A landscape with many valleys, sampled at points; each row gives a point and its height.
From any point a ball rolls to the lowest of the 2 points nearest to it. It stops when none of these is lower. Distance is the straight distance between rows; heights are no part of it.
Q810: -2; -16; 5; -6; -10; -5; 21; 26; -22; 13; -4; 13; 3; 17; -20; 13; 14; -9; -23; -22; -25  (h 490)
Q518: -8; 6; 0; -16; -16; 3; 5; -4; -29; -2; -1; -17; -34; 3; -9; -10; 3; 11; -4; -13; -11  (h 624)
Q150: -2; -22; 13; -13; 23; 14; 0; 6; 9; 26; -19; -12; 2; 6; 0; 22; -54; -11; 16; -32; -21  (h 709)
Q920: 18; 11; 12; -16; -28; -8; 7; -4; -9; 40; -23; 9; -28; 13; -12; 36; -3; -32; -16; -12; -9  (h 423)
Q216: -17; 1; -5; 34; -16; 20; 5; -17; -34; -31; 12; -7; 28; -3; 8; 7; 7; -7; -21; -2; 47  (h 224)
Q193: 5; -8; -42; 15; -3; -12; 3; -12; -3; -22; 0; -25; -20; -13; -30; 13; -3; -1; -25; 3; 4  (h 124)
Q829: -5; 4; -20; 8; 12; 11; -3; -1; 14; -35; -3; -7; -6; 13; 28; -10; -20; -14; 7; 16; -16  (h 170)
Q627: 17; -4; 20; 12; -17; -20; 28; 14; 26; 3; -3; 23; -15; -16; -3; -14; 16; 10; 10; 9; -13  (h 550)
Q673: -17; 10; -27; -10; 9; -9; -41; 18; 4; -12; -33; -5; -18; 17; 3; -15; -8; 8; -22; 19; 3  (h 413)
Q360: 24; 3; -13; -12; 33; -30; -13; -22; -6; 18; -20; -14; -32; 2; -32; 27; -20; 6; -20; 5; 9  (h 214)
Q495: 10; 12; 0; -13; 18; -20; -33; 13; 29; 19; -9; 1; 9; -22; 36; -6; -5; 6; 6; 22; -11  (h 515)
Q977: 28; -41; 9; 8; 10; 0; 0; 27; 21; 7; -11; -8; -12; -3; -16; 16; -12; 7; 6; -17; 8  (h 252)
Q993: -7; -21; 0; -3; 12; 26; -1; 2; 3; -47; 21; 9; 1; -6; 7; 18; 24; 1; 39; -10; 8  (h 489)
Q105: -4; 10; -24; 18; -8; -14; 6; -7; 34; 16; -6; 11; 37; -4; -6; 3; -8; -18; 23; 24; -12  (h 669)
Q552: 19; -13; 6; 7; -10; -8; -22; 14; -9; 9; 36; 15; 1; 24; -13; 5; 26; -5; 10; 22; -23  (h 541)
Q558: 5; -5; 19; 21; -4; -23; 17; -17; -7; -2; 16; 19; -3; 4; 19; -3; 26; 21; 44; 15; 8  (h 772)
Q249: 18; -11; 11; -32; -4; 16; -3; -10; 14; 38; -16; 11; -23; -1; -28; 32; -11; -21; -7; -14; -2  (h 394)
Q708: 18; 7; 3; 0; -14; -18; 10; 24; 15; -20; 18; 26; -25; -2; 2; 19; -20; -3; -21; 1; -21  (h 545)
Q979: 26; -8; -7; 13; 7; -12; 3; -7; -10; -35; 30; -28; 7; 4; -20; 3; 8; 17; 14; 19; 28  (h 435)
Q69: 7; 6; -9; -13; -5; 4; 45; -4; -23; 5; -8; -14; -24; 7; 0; -7; -15; -22; -22; -44; -27  (h 710)
Q101: -3; 1; 20; 29; -17; -24; 25; -18; -2; -5; -10; 34; -15; 25; 12; -3; 12; -6; 14; 21; -5  (h 760)
Q849: -1; 6; -14; -15; 23; -18; -11; 34; 7; 3; -2; -6; -5; -16; -20; 5; 1; 17; -27; -14; -30  (h 517)
Q350: -43; 19; 10; 24; 11; 14; 5; -17; -21; -22; 23; 14; 34; -1; 11; -5; 15; 10; -8; -7; 42  (h 255)
Q285: 15; -3; 12; -13; -17; 7; 56; -4; -13; -4; -1; 26; -15; 20; 9; 0; -23; -16; -11; -30; -20  (h 690)
Q804: -11; 0; 1; 3; -29; -17; 15; 3; -16; -14; -21; -17; 11; -40; 11; 17; 2; -3; -22; -11; 7  (h 606)
Q774: -31; -33; -7; -19; 0; 7; -4; 6; -28; -2; -3; -8; 9; 16; -7; -17; -4; 31; -3; 10; 13  (h 345)
Q848: -11; -3; 15; -7; 14; 8; 31; -13; -28; -30; -10; 4; -10; 24; -12; -9; 39; -34; 3; -14; -12  (h 150)
Q215: 17; 12; -9; 18; -13; -1; -28; 19; 0; 3; -6; -25; 34; -3; -3; 24; -5; -16; -3; 0; 41  (h 534)
Q278: -17; -9; 6; 5; -11; 1; 13; -22; -28; -38; 20; 3; -17; -19; -16; 14; 16; 21; 5; -4; 18  (h 122)
Q321: 1; 15; 5; 6; 7; -28; -23; 12; -12; 13; -6; -14; -16; -20; -28; -1; -14; 5; -26; 5; -16  (h 544)
Q847: -30; -2; 35; -4; -3; 7; 12; -43; -25; -23; 9; 14; -18; 0; 11; 5; 26; 8; 7; -5; 27  (h 159)
Q543: 25; -30; -28; -15; 21; -5; 1; -1; 29; 6; -36; 0; -26; 3; 16; 2; -23; 8; -50; -3; 19  (h 386)
Q209: -16; 18; -12; -12; 13; 13; -13; 12; -8; -15; 18; -22; 47; -29; -3; -16; 15; 7; -3; -9; 3  (h 352)
Q958: 25; 22; 6; -10; 35; 19; -45; -4; 8; 26; -9; -21; 32; -2; -10; 18; -14; -2; 26; -21; 27  (h 230)
Q798: 5; 18; 9; -6; 4; 5; -48; 14; 20; 6; 21; -12; 14; -24; -20; 22; -36; 5; 3; 2; 15  (h 344)
Q339: 13; 18; -8; -24; 22; -15; -39; 14; 17; -12; 1; -7; 36; -11; 23; 5; -29; 17; 14; 21; 15  (h 488)
Q77: -2; -15; 8; -6; 0; 11; 7; -1; 29; 7; -5; 11; -7; -33; -1; -19; 25; 21; 23; 2; -2  (h 530)
Q373: 11; -17; -22; -6; 28; -9; -29; 14; 27; -25; 2; -8; 1; -8; 6; 5; -34; 21; -2; 25; 8  (h 454)
Q320: 9; -34; 13; -10; 18; 3; 9; -8; -7; -40; 27; 6; 8; 4; 4; 3; 12; 16; 14; 16; 21  (h 463)
Q399: 14; -23; 1; 1; 9; 3; 21; 4; 5; -1; 16; -15; -16; -17; -36; -13; 20; 11; -5; -16; -16  (h 562)
Q646: 1; 25; -13; 18; -18; 18; -4; -15; 5; -14; 5; -19; 14; -26; 7; -15; 19; 6; 5; 4; 34  (h 575)
Q144: 8; -2; 1; -14; -16; -14; -5; 1; -28; -5; -13; -37; -14; -8; -24; 9; 0; 1; 0; 4; 26  (h 623)
Q383: 0; -1; 0; 25; -8; -19; 36; -7; -13; 8; 9; -2; -16; 17; -12; -17; -15; -21; -16; -13; -25  (h 733)
Q30: -20; 38; -10; 3; -5; 12; 26; -37; -3; 1; 7; 13; 41; 11; 13; -20; 11; 15; 25; 20; 34  (h 626)
Q662: 14; -17; 18; -26; -4; -2; -2; 11; -7; -25; -17; -12; -13; 4; -6; 2; -9; -10; -19; 4; 10  (h 645)
Q479: -7; 20; -2; -5; 0; -19; -5; 2; -15; -41; 18; 7; -32; -19; -18; -1; 19; 13; -20; 20; -17  (h 58)
Q151: -5; 4; -17; -13; -4; 5; -16; -12; -7; 10; 24; -1; 2; -6; 1; 1; 0; -2; -10; 13; -25  (h 508)
Q585: -32; -1; -20; -1; -10; 9; -7; 19; 16; -8; -12; 1; 11; 2; -15; 12; -14; 3; 20; 10; -19  (h 450)
Q318: -58; -7; 3; 22; 7; 8; 11; -5; -23; -10; 6; 15; 36; 1; 8; -9; 9; 14; 7; -6; -7  (h 291)
Q23: -27; 38; -15; 22; -12; 8; 9; -19; 20; -28; -17; 18; -21; -19; 11; -13; 25; -7; -2; 7; -4  (h 605)
Q486: 21; 3; 18; -21; 17; -9; -43; 7; 28; 18; 13; -3; -2; -18; -23; 14; -23; 22; 25; 18; 2  (h 307)
Q409: 9; 43; -5; 30; -4; 10; -10; -12; -21; -17; 36; -14; 16; 25; 4; -17; 11; -3; 14; 24; 15  (h 455)
Q638: 20; -36; -3; 19; -19; 0; 11; 1; 13; -5; 2; 8; -1; 9; -3; 15; 16; -21; 1; 9; 14  (h 216)
Q581: -12; 35; -15; 12; -8; 28; -1; -41; 18; 5; 17; 25; 13; 14; 21; -18; 24; -3; 36; 16; 10  (h 603)
Q400: -37; 13; 2; 33; 11; -12; 24; 7; -10; -18; -6; 39; -1; 22; -30; 6; 21; -2; 2; 8; -18  (h 484)
Q788: 31; 3; 11; -16; 34; -20; -19; -19; 6; 23; -12; 1; -16; -18; -18; 27; -20; 19; 22; 6; -3  (h 266)
Q257: 26; -25; -11; -23; 22; -3; 5; -13; 31; 21; -20; -14; -22; -19; 1; -7; -4; 10; -26; -17; 8  (h 335)
Q274: 5; -2; -5; -43; 12; -1; -26; 9; 5; 21; -30; 6; -10; 14; -1; 11; 14; -4; -8; -5; -9  (h 457)
Q928: 22; 2; 7; 19; 35; 7; -35; -40; -20; 37; -30; -2; 14; 14; -5; 27; -13; -11; 18; -6; 28  (h 359)
Q628: 24; -25; -9; 13; 16; -4; -18; 9; 18; 25; -5; -29; -5; -24; 3; 31; -12; 3; -4; -30; 3  (h 287)
Q384: -8; -18; -13; 44; -3; -3; -6; 6; 22; 1; 23; 33; 7; 5; 9; -1; 10; 8; 14; 23; -21  (h 564)
Q761: 25; -35; -15; -1; 10; -12; 5; -14; 25; 7; -5; 3; 21; -8; 2; 23; -11; -19; -10; 17; 16  (h 240)
Q802: -1; -23; 13; -21; 18; 6; 17; 26; 6; -1; -6; 8; 13; 13; -7; 4; -41; -5; -1; -24; -36  (h 735)
Q230: 9; 10; -14; -9; -15; -3; -4; -15; 18; 2; -16; -5; 5; -33; 6; -6; 8; 11; 1; 20; 13  (h 555)
Q885: 4; 19; -3; -11; 12; 7; -12; 4; -2; -30; 47; -21; 34; -11; -19; -5; -7; 15; 9; 10; 21  (h 397)
Q564: 22; 5; 30; -48; 2; -15; 9; 22; 13; 34; -7; 35; -25; 18; -14; -9; -21; -2; -18; -14; -21  (h 321)
Q389: 9; 3; -6; 48; -10; -21; -25; 18; 2; -4; -10; -31; 5; 1; -2; 5; -15; -22; -5; 14; 20  (h 546)
Q13: -10; -3; -3; 21; -12; 4; -10; 9; 9; 19; 38; 12; 39; 17; -5; -5; 8; -3; 26; 18; -16  (h 553)
Q964: 14; -31; 5; 25; -17; -16; 4; 29; 0; 1; -6; -3; -6; 9; 10; 16; 8; 13; 12; -6; 5  (h 231)
Q508: 20; 9; -7; 4; 0; 16; -26; 10; -17; 14; 40; -6; 32; 15; 37; -20; 16; 8; -5; 12; 10  (h 556)
Q587: -4; -15; 27; -17; -17; 22; 3; -18; -5; -5; 34; 5; -3; -34; 27; -10; -2; 7; -19; 7; -5  (h 639)
Q86: -6; -11; 0; -12; 10; -2; -7; 0; -2; -47; 2; -5; 5; -22; 32; -7; -6; 3; -18; 25; -9  (h 125)
Q502: 10; 22; 17; 10; -33; 17; -11; 12; -10; 9; 29; -22; 31; -28; 7; 6; -10; 14; -5; -2; 27  (h 632)
Q906: 15; 5; -8; -2; -1; -24; -5; -3; -8; 43; -25; -23; 7; 8; 29; 2; 14; -11; 12; -18; -10  (h 428)
Q741: 10; -13; -34; 0; 15; -17; 7; -12; 14; 11; -1; -19; -23; -4; -49; 13; -18; 20; -17; -7; -6  (h 162)
Q843: 2; 12; 19; -2; -24; -14; -7; 21; -15; -6; 6; -8; 27; -43; -3; 13; 16; 12; -4; 4; 20  (h 618)
Q525: 22; -5; 6; -3; -2; -2; 3; 10; 28; 17; -13; -7; 23; -10; 46; -22; 27; 2; 29; 11; 8  (h 557)
Q12: 5; -18; -6; -2; 17; -10; -33; 10; 5; 23; -35; -9; 12; 22; 4; 15; -10; -23; -3; 8; 6  (h 433)
Q386: 5; 7; -23; 3; -14; 2; -5; -21; 2; -32; 25; -6; -42; -19; -27; 17; -11; 1; -15; 9; -11  (h 93)
Q55: -35; 3; -5; 22; -11; -18; 3; 16; -9; -20; -18; 18; 16; 1; -25; -5; -8; 10; 9; 24; -15  (h 468)
Q72: -16; -26; 4; 22; 20; 11; 37; 1; -10; -25; 18; 4; -10; 7; -42; -6; 34; 0; -10; -21; -7  (h 531)
Q691: -18; -21; -15; 15; -4; 3; 25; 7; -4; 3; -26; 12; -4; 16; 28; -13; 5; -2; -32; -10; -4  (h 378)
Q739: -5; 19; 7; 1; -27; -6; 11; -25; -4; 29; 15; 14; 37; 4; 22; -12; 3; 11; 28; 22; -1  (h 647)
Q198: -24; 21; -5; 22; -21; 21; 14; -22; 1; 9; 26; 14; 32; -3; 0; -11; -12; 38; 2; 10; 41  (h 616)
Q2: -6; -1; 7; 6; -22; -14; -14; 7; 4; 8; 20; 26; -14; -2; -15; 5; -10; -5; -6; 29; -26  (h 529)
Q247: -29; 49; 17; 32; -1; 12; -6; -12; -21; -33; 30; -13; 16; 2; 0; -18; -2; -10; 25; 8; 7  (h 427)
Q379: 4; 16; -9; 25; -5; -24; 34; -21; -2; -5; -4; 14; -4; 13; 10; 5; -5; -19; 6; 11; -30  (h 749)
Q161: 21; -2; 14; 18; -3; -25; -12; -2; -4; 38; 5; -21; 17; -16; -12; 5; -15; 15; 10; -1; 26  (h 578)
Q187: -12; 13; 18; -20; -4; 8; -17; 1; 7; 13; -19; -28; 12; -19; -19; -24; -14; -2; 19; -5; 4  (h 281)
Q178: -7; -31; -34; 15; -2; 7; -8; 0; 7; 14; -16; 3; 15; 24; 15; -13; -1; -14; -33; 26; 5  (h 406)
Q433: -14; 33; -5; -13; -9; 7; -10; 7; 11; -9; 0; -29; 8; -38; -4; -13; -8; 18; 42; -15; -12  (h 338)
Q351: -36; -15; 23; 27; 9; 13; 17; 5; 2; -1; -3; 50; -26; 32; 7; -9; -3; 6; -4; -20; -7  (h 188)
Q917: 7; -12; 12; -30; 9; 10; 1; 3; 4; -12; -19; -22; -23; -4; -13; 21; -37; -9; -1; -28; -2  (h 674)
Q852: -18; 8; 21; 18; -25; 25; -5; -46; -4; -8; 25; 17; -33; -4; 24; 2; 17; -3; 10; -6; 21  (h 203)
Q58: -20; -16; 8; -21; 5; 12; 32; 13; 0; -16; -15; 6; 11; 24; -11; -11; -15; -30; -24; -4; -28  (h 755)
Q134: -2; 24; 18; -29; 7; -3; -36; 2; -4; 17; -24; -18; 0; -10; -35; 20; -13; -10; 16; -6; -2  (h 225)
Q269: 3; 5; 2; 23; -38; 33; -7; -16; -7; 23; 24; -9; -4; 0; 26; -16; 3; -1; 31; -5; 15  (h 677)
Q783: 17; 7; -3; -1; -18; -15; 4; -26; -5; 23; 1; -35; 5; -9; -32; -8; 2; 0; 6; 13; 36  (h 602)
Q807: 23; 19; -2; -38; 12; -9; -23; -5; -17; 13; 4; -33; 5; -8; 28; -7; 14; 1; 9; 2; 4  (h 245)
Q753: 35; -9; -15; -2; 13; -6; -25; 6; 39; 33; -9; -2; 13; -9; 42; -7; 25; -17; -9; 9; 4  (h 537)
Q536: -34; -15; -11; -24; 7; -9; -10; 28; -15; -12; -26; -7; -21; 17; -5; -24; -7; 28; -27; -5; -12  (h 381)
Q725: -2; 13; 30; -23; -11; -7; 8; 29; 15; 17; 10; 24; -15; 0; 5; -10; -23; -7; -11; -6; -51  (h 283)
Q782: 18; 25; -20; -9; 1; 25; -10; -11; 12; 7; 14; -18; 30; 37; 12; -11; -2; -4; 30; 18; 33  (h 560)
Q162: 3; -7; 7; -8; -1; 5; 19; 18; 6; 3; -1; 33; -11; 37; 2; -3; 16; -14; 25; -8; -39  (h 765)
Q819: -5; -5; -32; -7; -1; -1; -12; -4; 7; 47; -23; -1; -3; 15; -8; -10; 10; -12; -44; 6; -10  (h 437)
Q960: 15; -8; 6; -25; 5; -15; -10; 3; -35; -9; -10; -18; -5; 20; 40; -13; 11; 4; 16; 12; 2  (h 277)
Q505: 6; -16; 8; -21; -3; -7; 3; -1; 6; 22; -23; -4; 3; -24; -28; 46; -1; -8; 8; -19; 9  (h 361)
Q507: -25; 5; -10; 27; 2; 8; 29; 12; 8; -8; 1; 23; -10; 9; -44; -12; 21; -4; -20; -20; -19  (h 505)
Q109: -34; 12; -13; 37; -5; 6; -2; -14; 11; -9; 10; 24; -3; -9; 5; -5; 26; 8; 9; 7; 8  (h 582)
Q44: -9; -36; 7; -3; 17; 18; 18; 31; 13; 12; -3; 19; 14; 33; 3; -9; -3; -2; 10; -14; -30  (h 752)
Q854: -43; -31; 20; 5; 12; 20; 10; 12; -11; -21; -17; 37; -6; 30; -12; -5; 18; 1; -5; 0; 1  (h 158)
Q348: -17; 3; -10; 18; -32; 26; -4; 1; 0; -14; 11; -6; 20; -7; -11; -1; 0; 30; 10; 0; 52  (h 594)
Q420: 9; 15; 17; -2; -7; -2; 39; 36; 23; -5; -13; 51; -24; 12; -18; -12; 0; 2; 16; -28; 2  (h 554)
Q7: 20; 18; 15; -41; -6; -20; -5; -3; -2; 18; -18; 16; -36; 28; 7; -6; -31; -9; -17; 11; -17  (h 358)
Q127: -15; -11; -11; 24; 13; -2; -9; 18; 32; 4; -7; -11; 12; -12; -16; -1; -37; 0; 18; 2; -12  (h 424)
Q971: 11; -32; -26; -15; 10; 7; -7; 18; 23; -19; -13; 9; -10; 6; 27; 14; -18; 2; -25; 6; 7  (h 420)
Q625: 14; 18; -1; -28; 9; -5; -8; -8; -9; -22; 0; -37; -13; -32; 25; -8; 3; -11; -20; -11; -7  (h 202)
Q641: 2; -6; -10; 5; 21; 8; -20; 18; 26; 10; 21; -21; 38; -19; -5; 13; -29; 16; 24; -7; 5  (h 387)
Q929: 24; 26; 1; 10; -35; 26; -11; -10; 9; 30; 31; -23; 7; -23; 28; -10; -9; 15; 6; -14; 35  (h 653)
Q666: 26; 20; 2; -11; 0; -15; -2; -3; -1; 14; -14; -12; -1; 22; 21; -8; 23; -26; 32; 13; -24  (h 412)
Q966: 30; 2; 6; 14; 24; -9; -13; -7; 13; 42; -19; -13; -3; -41; -30; 45; 6; -3; -6; -29; 5  (h 327)
Q551: -19; 23; 4; 13; -1; 4; -2; -5; -4; -25; 23; -19; 9; -20; 1; -16; -24; -2; 26; 8; -21  (h 385)
Q368: -6; 8; -7; -15; -6; 14; 29; 13; -20; -16; 3; 35; -39; 14; -5; -14; 2; 16; -26; -36; -13  (h 581)
Q636: 6; 7; -18; 14; -13; 35; 3; -30; 16; -8; 29; 5; 28; 18; 24; -7; -8; -15; 31; 14; 22  (h 580)
Q675: 13; -4; 9; 7; 25; -4; -30; -14; -2; 53; -28; -12; 29; 23; -4; -2; -13; -6; 6; 7; 27  (h 403)
Q315: -1; 14; 4; 16; -16; -1; 35; 17; 1; -17; 16; 42; -37; -7; 11; 8; -2; 1; -28; -26; -12  (h 561)
Q541: 22; 11; -12; -21; 43; -12; -23; 9; 8; 24; -17; 3; -6; -14; -14; 22; 16; -4; -30; -16; -18  (h 487)
Q202: -31; 24; 10; 18; 8; -3; 28; -11; -3; -28; -4; 13; -7; -24; 11; -16; 11; -7; -17; -9; -23  (h 614)
Q927: -9; 1; 21; -16; 11; 24; 42; -5; 0; -44; 2; 36; -5; 19; -12; 9; 22; -33; -4; -15; -12  (h 123)
Q956: -1; -38; 3; -24; 1; -12; -1; 2; -36; 13; -18; -17; -14; 29; 7; -3; -10; 18; 4; 2; 6  (h 309)
Q444: 1; 10; -8; 18; -18; -14; 14; -10; 3; 39; 2; -8; 60; 3; 12; -5; 1; -19; 19; 14; 0  (h 659)
Q527: 1; -28; 26; -9; -15; 5; 41; 11; 0; -19; -10; 9; -17; 6; 10; -1; -23; -5; -23; -8; 7  (h 670)
Q899: -20; -22; 2; -8; -16; 12; 8; 5; -36; -11; 4; -13; 14; 2; -9; 14; 16; -17; -18; -7; -9  (h 506)
Q485: -19; -1; 14; 22; 4; 14; 53; 3; 18; -5; -6; 46; -19; 16; -32; -14; 19; -9; 20; -27; -6  (h 532)
Q680: 8; -2; 0; -9; 14; -5; 23; 8; -1; -44; -10; -9; -12; -17; 42; -2; -2; -16; -21; -9; -12  (h 161)
Q880: -19; 14; -10; -16; -5; 12; 6; 5; -6; -9; -9; 12; -37; 4; 13; -10; 20; 10; -13; -13; -32  (h 604)
Q427: -1; -17; -3; 21; 3; -2; 28; -14; -39; -32; 5; 9; -13; 26; 2; 11; 43; -14; -12; -10; 7  (h 174)
Q797: -26; 2; -27; -6; 16; 2; -26; 10; 8; -25; -10; -12; 16; 4; -4; -37; -6; 18; -6; 24; 15  (h 451)
Q374: -16; 3; -3; 33; -28; 27; 0; -31; -12; -1; 9; -20; -24; 21; -5; -17; -14; -11; 25; 1; 8  (h 702)
Q199: 25; -11; 12; 29; -18; -5; -14; 4; -9; 17; 24; -29; 2; 8; -6; 6; -10; -17; 11; 9; 13  (h 559)
Q422: -7; -34; 13; 5; 9; 13; 23; -4; 1; -7; 23; -1; -9; -26; -4; -28; 13; 14; -22; 6; -11  (h 597)
Q440: -21; 13; 8; 8; -4; -29; 34; 11; -18; -24; -23; -7; -9; -35; 15; -8; 0; 22; -17; -17; -17  (h 589)
Q616: -28; 13; 2; 12; -14; 11; -4; -22; 3; -10; 3; 15; -10; 0; 41; -9; -19; 2; 5; 14; -17  (h 211)
Q811: -14; 4; -3; -7; -9; 2; 7; 3; 17; 21; -1; 18; -17; 5; 34; -16; -26; 1; -1; -2; -41  (h 249)
Q329: 10; -17; -6; -9; 10; -16; 23; 2; -18; 14; -29; -14; -9; 21; 20; -10; -19; -1; -21; -2; -13  (h 346)
Q260: -10; 5; -20; -38; 15; 4; -30; -1; -5; 18; 2; -7; 20; 6; -6; 26; 6; -3; -3; -5; -24  (h 482)
Q930: 16; 1; 11; 18; -9; -15; -16; 13; -6; 16; 23; -8; 16; 2; 45; -16; 18; 18; 19; 18; 5  (h 571)
Q512: -36; 9; 0; 13; -4; -3; 17; 7; -18; -2; -6; -19; 41; -19; 7; -18; 16; 0; 10; -15; -7  (h 317)
Q837: 5; 18; -24; -16; -1; 8; -26; -18; -8; 24; 30; -17; 30; 19; 22; 2; -5; -5; -3; 16; 6  (h 535)
Q689: 8; -7; -16; -13; -5; 8; -11; 12; -19; -12; 7; -25; 38; 12; -4; 23; 14; -22; 10; -5; 13  (h 523)
Q947: 35; -34; -19; -25; 35; -7; 8; -21; 35; 6; -27; -9; -5; -3; -8; 3; -5; -8; -2; 12; 18  (h 280)
Q295: 0; -15; 11; -18; -7; 15; 7; 18; 24; -31; 9; 16; -22; -20; -11; 2; 22; 14; 25; -3; -10  (h 509)
Q909: 22; 19; 10; -19; -2; 21; -47; -9; 0; 16; -4; -32; 2; 5; -17; 24; -9; -21; 24; 1; 31  (h 177)
Q921: 35; 33; 16; -2; 42; 27; -54; -32; -12; 28; -11; 9; 17; 11; 3; 16; -10; -3; 16; -2; 25  (h 296)
Q815: -47; -21; 31; 16; 8; 6; -15; -4; -17; -14; 8; 32; -11; 11; 6; -5; 14; 16; -12; 14; 14  (h 127)
Q496: 38; 30; 9; -7; -18; -22; 22; 29; 33; 0; -12; 35; -27; -4; -11; -3; 13; -4; -8; -14; -4  (h 565)
Q414: -5; 14; 20; 4; -8; -35; 15; 18; -2; 14; -29; -13; -18; -33; -1; -15; -16; 19; -12; -10; -14  (h 570)
Q549: 13; -13; -10; -13; -8; -6; 13; 19; -2; 40; -27; 8; -9; 25; -26; 1; 13; -25; -43; -21; -3  (h 467)
Q902: -20; -13; 19; -1; -3; 2; -2; 0; -20; -35; 20; 28; -34; -8; -14; 6; 21; 19; -28; 7; 3  (h 90)
Q879: -6; -6; -16; 17; -11; 10; 2; -27; -45; -8; 21; -9; -7; 8; 15; 3; 33; -2; -25; -1; 20  (h 197)
Q22: 11; 28; 2; -25; 10; -16; -14; 5; 3; 7; -7; 6; -22; 37; 8; -13; -11; -14; 27; 16; -34  (h 391)

Where does a ball stop that starts at each point below?
Q161: Q956
Q55: Q479
Q753: Q638
Q496: Q927
Q348: Q927
Q666: Q86
